The views of a scene show one set of named points, each view turned or mirrored, and shifted as a whole, with a little noise and some points left out.

Scene 1
View 1
fon: [  0 -11  -6 -45  19  10  -1 -22   3 -16  36  12 -10  -6  -8  -8 -12 -21
  19   4   4 -23  -6  -7  -6  -9   7  -9]
podal: [ -3  -7   2  -5  20   5  -9   6  26 -11  23  -5   1   2  13  21   7  -1
  15  -1 -11   5  11 -12   8  -2   6  -4]
nofod: [  1  -8   5   7  12  24  -6  15  31   1  16  -6  12   9  15  21   6   3
   7  -4 -17   6   9 -20  12   4   1  -4]
reva: [  9 -12  26 -13  -7  25  -2  20  21  -7   0   3  35  11   1  26   7   3
   7  -9  -7  14   6 -16   0  16  -3   8]
pamo: [  8 -13  -3 -58  13  16   6 -28 -11 -19  28  21  -2  -8 -14 -14 -22 -24
  20   6  12 -33 -17  -6 -15  -7   2 -11]
vere: [  9 -12   9 -25   6  23   3  -2   7  -9  14   9  16   3   0   8  -8  -6
   8  -2  -4 -12  -5 -14  -4   6  -3  -5]
fifu: [  4 -12   6 -32   9  17   0  -5  10 -13  21   8   8   1  -3   5  -4 -12
  15   1  -2  -9  -2 -11  -4   2   1  -2]
gavi: [ 15 -14  31 -21  -1 -24   1  18   3 -35 -16   6  42  -2  11  49   8  13
  23 -10  12  14   3  -4 -16  18  -8  11]
kepat: [  6 -10   9  -1   5  34   0  12  22   1   9   2  23   9   9  18  -2   2
   3  -3 -13  -4   2 -22   6  10  -5  -6]
nipaf: [ -2 -11   2 -44  18  -2  -6 -17  11 -22  34   7 -10  -7 -10  -1  -4 -20
  25   2   4  -8   1  -3  -8  -8  11   0]
vib: [  3 -11  23 -25   1   1  -8  10  21 -20  10   2  20   3  -3  26  10  -4
  19  -7   0  17  11  -6  -4   8   3  12]
tazed: [  6 -12  11 -27  12  -1  -2  -1   7 -21  14   7  13  -1   2  19  -2  -4
  19  -2   3   0   0  -8  -7   4   2   0]
luzi: [ 25 -14  -4 -23  16   7  18 -13 -25 -19  -1  23  27  -9  18  15 -23   6
  11   2  11 -47 -26 -16 -17   7 -18 -24]
gibol: [  8 -11 -20 -26  32   3   7 -24  -9 -18  30  13  -9 -10  12  -1 -19 -10
  19   7   4 -43 -14 -12  -6 -10  -3 -25]
View 2
luzi: [  9 -13 -19  26   8 -22   6  19  -7  33   3  17 -11 -15 -18 -24  28  31
  -8  11   2  -9 -21  12 -18  -4  35  20]
fon: [-11  -8   3  -5   4  -4  10  -3  11  18   9   7 -14  20  -3 -43  34   9
 -36  18 -14  -4 -14   2 -13   1 -14  21]
reva: [ 16  26  -8  36   9   5  14  14  26 -13   4  -9   1  -8   6   5 -11  -7
 -28  19  23  18   7  -7  -7  -6  14  25]
fifu: [  0   5  -3  11   5   0  11   4  18   5   7   0  -7   9   0 -22  17   1
 -34  18   2   6  -5  -3 -11  -2  -3  23]
pamo: [-10 -11   0   5  16  -7  14   9   2  26  16   7 -19  14 -12 -52  47  21
 -32  21 -21   1 -21  -1  -9  -8  -9  26]
nipaf: [ -4  -3   7  -9   4   2  12  -2  22  19  15  -1 -14  16  -3 -40  24  -3
 -35  13  -2   5  -8  -3 -13   7 -19  19]
gibol: [ -8 -21  -8  -7  -4 -17   1  -7   0  30  -1  18 -12  11  -7 -34  35  19
 -26  11 -12 -20 -19  15 -25   6   4  16]
podal: [  3   9  -4   1 -10   2   4 -13  29  -1  -5   1   0   8   9  -3  -5 -13
 -35   9  17   0   4   6 -20  12   0  15]
vere: [  0   7  -5  17   8  -3  11   8  15   2   6   3  -7   9   1 -21  18   7
 -33  23  -1   3  -7  -2 -10  -7   1  25]
vib: [ 12  20   0  15   5   9  16   9  35   5  12 -13  -6  -5  -1 -11  -5 -15
 -29  10  25  20   7  -9  -8   5  -4  21]
gavi: [ 31  15  -9  24   6   6  21  23  35  26  17 -16  -9 -33 -17  -7 -10 -13
  -6  -3  47  26   5  -5  -8   9  20  17]
nofod: [  3  15  -8  19  -6  -1   3  -9  24 -21 -13   3   7  13  19   7  -7  -5
 -39  21  11  -4   5   4 -19   2  10  22]
View 3
podal: [  0  23   8 -11  -4 -22  -1 -14  18  -6  -1 -17  -6 -10  10   6  -6   7
  20  23  19   0   6   1   1   7   1  27]
pamo: [-22  15  -3   8   2 -26  -8 -14 -22 -13  22  -5  38   3 -11 -13   9   3
  11  -2   8  12 -37 -10 -13  21  13 -32]
fifu: [ -5  17  -2  -3  -2 -26  -2 -19   0  -1   7  -7  13  -7  -1  -3   2   0
  18  12   7   5 -16 -13  -8  11  13   4]
luzi: [-27  11  -5 -28  40 -15   9   3 -23  -1  12 -15  37   5  -5   3  -1 -16
  41 -13   0 -22 -26  -4 -29  10  17  -8]
nofod: [ 12  23   7 -16   4 -31   2 -24   9   1   4  -7  -6 -10  -4   7 -12   0
  17  24   8  -6   6  -4   7   4   5  43]
kepat: [ 11  20  -1 -19  10 -31   7 -25   4  10   5  -5  -1  -9  -6   9 -11  -6
  24  20   0 -11   0 -13  -1   3  13  41]
gavi: [-11   4 -20 -23   2 -13   5  -5  32  26 -24 -21  -4 -19  37   9   9  -7
  60   9   6  -8  -8 -24 -42  -7  31  12]
vere: [ -2  16  -5  -9   7 -28   3 -21  -4   5   6  -6  14  -7  -5   1  -2  -6
  21  11   3  -1 -14 -14 -12  10  18  11]
gibol: [-26  22  15  -9  22 -17  -6   0 -20 -24  21 -17  34   8  -5  -5   0   4
  16  -2  18  -5 -19  12  -5  19  -6 -16]
fon: [-20  20   9   4   2 -24  -8 -11 -13 -19  21 -11  28   2  -4  -7   3   7
   8   6  17   8 -23   3  -3  20   1 -17]
reva: [ 12  13 -13 -16  -1 -29   7 -26  17  22  -7  -6  -7 -17   6  10  -4  -8
  34  21  -2  -4  -4 -26 -16  -1  30  36]
nipaf: [-14  18   2  11 -14 -21 -12 -14   4 -14   9 -13  16  -4   6  -7   9  12
  13  13  20  16 -18  -3  -8  16   6 -18]
tazed: [ -9  13  -4  -8   0 -21  -1 -13  11   3  -2 -12   8  -9  12   1   4   1
  30  11  11   0 -12 -11 -17   7  14   3]
View 4
tazed: [  1  -3  13  26  -6  -3   9   7   2   8  -4 -12 -11   6   8   5  -8  -6
  18 -18  17   3   9   5  11  -1  -7 -22]
luzi: [ -5   5  13  11  22  -8  18   1   2   4  24  23 -17 -15  20  -4 -40 -18
  16 -19  45   3  19 -17  13   0  20 -41]
pamo: [-25 -19   1  20 -14 -16  14 -13  13  15  11  32 -10 -16  -3  -4  -9 -10
  27 -30  30   2  15 -14  38  20  -3 -10]
fifu: [ -3  -7  14  28 -13 -11   9  -6   6  14  -3   1  -7   3   7   7 -11  -3
  14 -15  13   2  13   0  16   6  -9 -10]
fon: [-23 -17   1  14 -21 -19   5  -6   7  11  -4  23  -6  -9  -9  -5  -7  -6
  19 -18  19   4  13  -5  29  15  -8  -7]
nipaf: [-18 -16   1  19 -23 -12   4   4   6  10 -11   6  -7  -2 -11  -4   4  -5
  23 -22  13   5   7   2  28  12 -15  -9]
gibol: [-25  -8   1  -3  -6 -23   3   4  -1  -2   0  34  -6 -13  -9 -16 -26 -11
  14  -6  31  11  17 -13  23   9   5 -24]
reva: [ 28   6  32  50  -1   2  15 -12   7  23  -1 -32  -8  19  33  31 -13   4
   6 -11   1  -6  12  15  -9  -6 -12  -8]
nofod: [ 10   4  28  22 -10 -17   2  -8  -3  13 -18 -10   2  15   8  19 -24   5
  -6  15  -5   4  16  13 -10  -6  -9  -7]
gavi: [ 24  10  17  39  17  20  14  27   1   5   7 -47 -25  13  27  10  -3  -9
  27 -33  24  -1   3  15   0 -15  -4 -41]
kepat: [ 16   6  29  30  -1 -12  10 -14   0  15  -6  -8  -1  10  20  22 -28   1
  -4   6   2   0  17   9  -8  -6  -3 -10]
vib: [ 14  -1  17  37  -8   4   8   7   3  13  -9 -32 -11  14  14  13   0  -1
  17 -20   6   1   4  15   4  -4 -16 -16]
podal: [ -2  -2  13  12 -17 -14  -4  10  -5   5 -23 -11  -2  12  -5   2 -11   2
   5   7   1   7  11  13   1  -4 -11 -14]
View 5
vere: [  4   9  -6   9 -10  15  13   1   9  13  12  12 -14  -1  25   7  17 -11
  12 -16   8 -24  -4  21 -11  -3  -6  19]
podal: [  1   1  16  15   6  14   5   8  11   5   9  14   0  11   9  -1   2 -14
 -11   1   2 -16 -16  -4 -15  13  -1  21]
luzi: [ 23  23  -9   9 -29  -7   2 -24  14  19  -7  13 -20  -4  29  -6  31 -19
  27  -8   9 -39  36  36   1   9 -29   6]
reva: [-16  14  13   1   1  19   6  13  10  24  32  11   2  -9  25  16  12  -5
 -10 -29  31 -34 -16  13 -12   2  -2  23]
nipaf: [ 29  -4 -18  16  -9  15  14  -6   7  -8   1  19 -36  11  22   2   8 -27
  26   4  -9  -5 -18   4 -21  12   1  15]
vib: [  2  10  10   4   4  17  -3   8   6  14  31  18 -15  -6  24  13   3 -15
  -1 -19  26 -22 -25  -2 -20  18   5  19]
pamo: [ 31   1 -36  13 -23  13  20 -14   8  -3  -1  17 -47   4  32   7  23 -24
  46  -8 -10  -9  -2  27 -16   1  -4  14]
nofod: [-15  -1  15  14   5  21  18  14  12  10   8   7  11   9  11   4  10  -6
 -14 -10   0 -24 -11   8 -11  -5  -5  28]
fon: [ 27  -3 -23  17 -14  15  19  -6   8  -5  -3  16 -36   9  23   2  15 -22
  32   0 -13  -6 -12  14 -18   4  -1  16]
gavi: [  9  30  21  -4  -3  -1 -27  -5   8  29  37  22 -14 -21  31   9   5 -18
  -3 -21  53 -38  -9   1 -15  37  -7   7]
gibol: [ 33   2 -15  22 -18   2  15 -17  13  -5 -20  15 -27  16  17 -11  19 -25
  28  12 -19 -13  15  18  -8   7 -18  12]
tazed: [ 12  10   2   9  -5   9   1  -2   9  10  16  16 -19  -2  23   5  10 -18
   9 -11  16 -22 -11   8 -16  16  -4  15]
kepat: [-15   9  10  10  -1  19  15  12  12  18  12   7   9   4  18   8  15  -3
 -10 -19   8 -31  -5  17  -7  -9  -8  26]
fifu: [  9   5 -10  11  -7  16  13   0   8   7  11  15 -21   1  24   7  14 -16
  16 -11   5 -16 -12  14 -15   2  -1  19]
View 6
vib: [  9   9 -20  25 -11  -8  -4  -3  14 -14   0   4   8  11 -11  -3 -19  31
  -3  -1 -15  -3 -11  12 -20  15  19 -12]
fon: [-23  16  11  -2  15 -12  22 -15   5   0   1  22  -5  -3 -15 -31  10  14
  20  -5 -10 -11   9  -4 -34   8   7   9]
fifu: [ -7  10  -5  12   9 -10   5 -13   5  -6  -2  10   0   3 -10 -16  -3  21
  12   0 -15 -16   4   1 -19  12  14  -4]
luzi: [-19   4  29  17   9 -41  -8 -38 -16  11 -21  19  -3 -21  -3 -18   1   8
  17  14 -31 -42 -25   1  -4   8  32  19]
pamo: [-36   9  12   3  24 -22  20 -24  -3   3 -10  22  -5 -12 -13 -35   8   9
  23  -5 -15 -20  16  -7 -30   3  10  12]
podal: [ 22  17  -1   5  -6   6   4  -1  14 -10  11   9  -6  20  -2  -2   5  31
  11   7  -6 -13 -15   8 -15  23  17  -6]
gavi: [ 12   5 -12  44 -28 -31 -19 -17   6  -9 -11   5  16   1 -12   2 -32  33
 -17   7 -29  -3 -45  22 -14  12  34  -6]
kepat: [ 20   2 -12  14   7   4 -13  -7   2 -10  -4   0  -2  13   6   3  -3  25
  16  10 -14 -39   1   2   5  19  26 -12]
nipaf: [-17  19   3   4   5 -12  21 -10  12  -5   5  20  -3   3 -19 -27   3  22
  11  -7  -9   3   2   2 -38   9   7   3]
nofod: [ 26   8  -9   6   5  12  -4  -1   9 -12   5   1  -7  20   5   4   5  28
  17   9  -7 -32   1   0   1  24  22 -11]
vere: [ -3   4  -5  14  10 -12  -1 -15   2  -5  -9   6   0   0  -4 -11  -5  19
  13   5 -18 -28   2   0 -12  12  20  -2]
gibol: [-18  19  36  -9  13 -20  18 -27  -1   9   1  27 -13  -7 -11 -30  23  12
  25   6 -11 -25 -12  -4 -22  10  14  22]
tazed: [ -1  12  -2  18  -5 -14   1 -13   9  -6  -2  12   3   3 -10 -12  -7  24
   5   2 -17 -10 -13   7 -21  13  19   0]
reva: [ 18   0 -28  31  -3  -4 -17  -6   6 -13  -9  -4   8  11   1   6 -21  27
  -1   7 -19 -26  -3   9   1  17  28 -18]

Which points are out of place in each view (at most two, in the order of its rows)? Write - if all are in place.
view 1 | nofod
view 2 | vere
view 3 | fon
view 4 | reva, podal
view 5 | nipaf
view 6 | pamo
